A landscape with many valleys, sampled at points; each row gives a point and its height.
A ball rolls from a point to the lowest of its 5 nearest points, and stops where none of them is lower. Distance is the straight distance between rows; heights are no part of it.
J_868: [ 4 -2 -3 -2  2  6  3 -2  7 -4  8 -3 -1]  (h 149)
J_503: [  3  -9  -3 -10  -3  13  15  -7  12   1   6   3   6]  (h 214)
J_738: [ -3  -1   7   2   2  -1  -2  -1   0  -1  -1 -17   1]  (h 327)
J_862: [  2   2 -12   2  -7  17  -1   2  18  -2  15  25  -1]  (h 185)
J_791: [-10   0  16   3   2   0  -7  -6  -1   3  -6 -27   8]  (h 647)
J_444: [ 1  0  0  1  2 -1  1  1 -1 -3 -2 -8 -3]  (h 246)
J_475: [ 11   7 -14   5  -3   4  -2   9  -4   0   6  23  -8]  (h 114)
J_299: [-11   0  20  -6  -2   7  -4  -2  -4   5 -18 -17   2]  (h 499)
J_635: [  7  -9   5 -17  -4  13  21  -1   2   6 -10  15  -6]  (h 408)
J_591: [ -9  -8  18   0   2   6  -4 -10   4   5   1 -31  13]  (h 552)
J_229: [  1   6 -11  13   2 -16  -8   1  -3  -4   8  -6   2]  (h 102)
J_893: [  3   5 -16   8   1   0  -8   2   6  -6  16   8   0]  (h 156)
J_264: [  4  -7   6 -12  -3  13  16  -2   4   2  -5   6  -3]  (h 252)
J_328: [ 1 -8  9 -9 -1  8  9 -4  6  1  1 -6  1]  (h 100)
J_326: [  0  -5  14 -14   1  10  14  -1   0   5 -15   5  -4]  (h 203)
J_196: [ 1 -4 -7 -5 -1 10  3 -5 14 -3 14  2  4]  (h 148)
J_910: [  0 -14  -3 -16  -8  17  25 -11  14   6   3  10   6]  (h 350)
J_667: [ 11   8 -14   8   0  -5  -4  13 -15   0   1  30  -8]  (h 40)
J_824: [-17   6  19   1  -1   1 -14  -6  -8   3 -23 -20   6]  (h 381)
J_329: [ -7 -10  19 -14  -2  10  12  -3   3   6 -15  -6   2]  (h 230)
J_535: [ -2  -5  -2  -2   3   8   2 -11  13  -5  16 -11   5]  (h 101)
J_399: [  7   6 -12   7   1  -7  -4   7  -4  -3   4   9  -4]  (h 223)
J_107: [  3   2   3  -6   2   0   3   8 -12   1 -14  12 -13]  (h 46)
J_951: [  1   4  -5   7   4 -11  -7   5  -6  -5   3  -4  -2]  (h 179)
J_672: [  1   8  -5   8   3 -22 -10   8 -14  -1  -6   5  -2]  (h 2)
J_451: [ 10   8 -18  14  -2 -10  -7  10  -7  -4   9  21  -4]  (h 195)
J_799: [ -6 -12   5  -8   1   8   6 -16  14   2  14 -19  11]  (h 80)
J_420: [ 11   2  -3  -5   0   8   8  10  -8   3  -7  24 -11]  (h 119)
J_983: [ -3   4   3   3   2 -10  -5   7 -11  -1  -9  -5  -6]  (h 59)
J_648: [ 7 -4 -5 -6 -4 12  8  0  8 -1  4 11 -2]  (h 122)
J_694: [ 9  1 -8 -2 -3 10  6  4  3  1  3 19 -5]  (h 55)
J_438: [  0   8 -12  20   7 -27 -15  -3   0  -6  14  -7   6]  (h 143)
J_948: [-15   9  11   3   0 -15 -16   2 -15   2 -19 -11  -2]  (h 31)
J_789: [  1   3  -5   9   4  -8  -7  -3   4  -5  12 -10   0]  (h 144)
J_837: [ 2 -5 -7 -7 -3 15  8 -7 17 -2 11  7  5]  (h 229)
J_695: [  3  11 -23  16  -1  -8 -14   4   4  -4  19  18   0]  (h 165)
J_254: [  3   9  -8  15   4 -28 -11   5 -10  -3   2   1   1]  (h 62)
J_966: [  3  -4   8 -10   0   8  10   1  -1   3  -9   0  -5]  (h 157)
J_358: [ -3   4  -1  14   4 -19 -10   0  -7  -3   2 -13   3]  (h 87)
J_733: [ -1   6   2   1   3 -10  -4   8 -15   1 -12   6 -10]  (h 277)
J_83: [  0 -12  -5 -12  -4  17  15  -9  17   3  10   7   7]  (h 373)
J_552: [  1   6 -17  14   4 -14 -11   0   4  -5  14   1   3]  (h 146)
J_961: [ -5  -5  14  -7  -1   3   4   2  -1   3 -12  -9  -3]  (h 14)
J_320: [ 10   3  -6  -1   2   1   3  10 -11   0  -5  20 -11]  (h 61)
J_478: [  6   9 -17  14   1 -17 -10   7  -8  -3   6  14  -1]  (h 166)
J_516: [ -6  10   5   9   5 -40 -21   3 -16  -2 -11  -1   3]  (h 123)
J_723: [ -6   4   7   4   1  -8  -4   3  -8   0  -7 -12  -3]  (h 225)
J_357: [  2   1 -12   0  -1   8  -1  -1  13  -3  15  10   1]  (h 169)
J_334: [  5   8  -9   6   4 -15  -7  11 -16  -2  -6  17  -7]  (h 342)
J_690: [ -7  -1  12  -1  -1   0  -2   2  -4   1  -9 -15  -2]  (h 351)
J_398: [  6   7 -19  10  -4   1  -8   3   3  -5  12  19  -3]  (h 147)
J_436: [ 5  2 -6  1  0  3  1  5  0 -3  5  6 -5]  (h 108)
J_29: [ -1  -5   4  -1   1   3   0  -8   7  -1  11 -17   5]  (h 128)
J_72: [  0 -14  11 -17  -4  13  21  -5   5   7 -10   3   4]  (h 306)
J_210: [ -6  -3   4   8   6  -1  -6  -8   4  -3  10 -25   6]  (h 204)
J_555: [-12   3  10   6   1  -8 -11   0  -7   1 -10 -21   3]  (h 182)
J_276: [  7  -8   1 -14  -5  14  18  -1   6   3  -4  16  -1]  (h 374)
J_652: [-14   0  22  -4  -3   9  -9  -8  -3   8 -18 -26  13]  (h 796)
J_186: [ -2   1   7  -4   1   1   1   6  -8   2 -11   1  -8]  (h 161)
J_170: [ -2 -11   5 -11  -2  13  11  -9  14   1   6  -8   8]  (h 66)
J_640: [ -6  -9  19  -9  -3   9   7  -7   3   5  -8 -19   9]  (h 10)

For each start below, name the point where the ball stops.
J_438 | J_672
J_29 | J_170
J_791 | J_948
J_398 | J_667
J_399 | J_694
J_72 | J_961
J_358 | J_672
J_893 | J_672
J_837 | J_694
J_695 | J_672

Call two points neighbours if one is among the 5 nearest of the other. Go from one point of each pair to the other, from neighbour to neighbour, staying as low as possible. Name the highest point that can't be avoided.
J_170 and J_948 | J_893
J_107 and J_667 | J_320
J_961 and J_170 | J_328
J_672 and J_948 | J_983
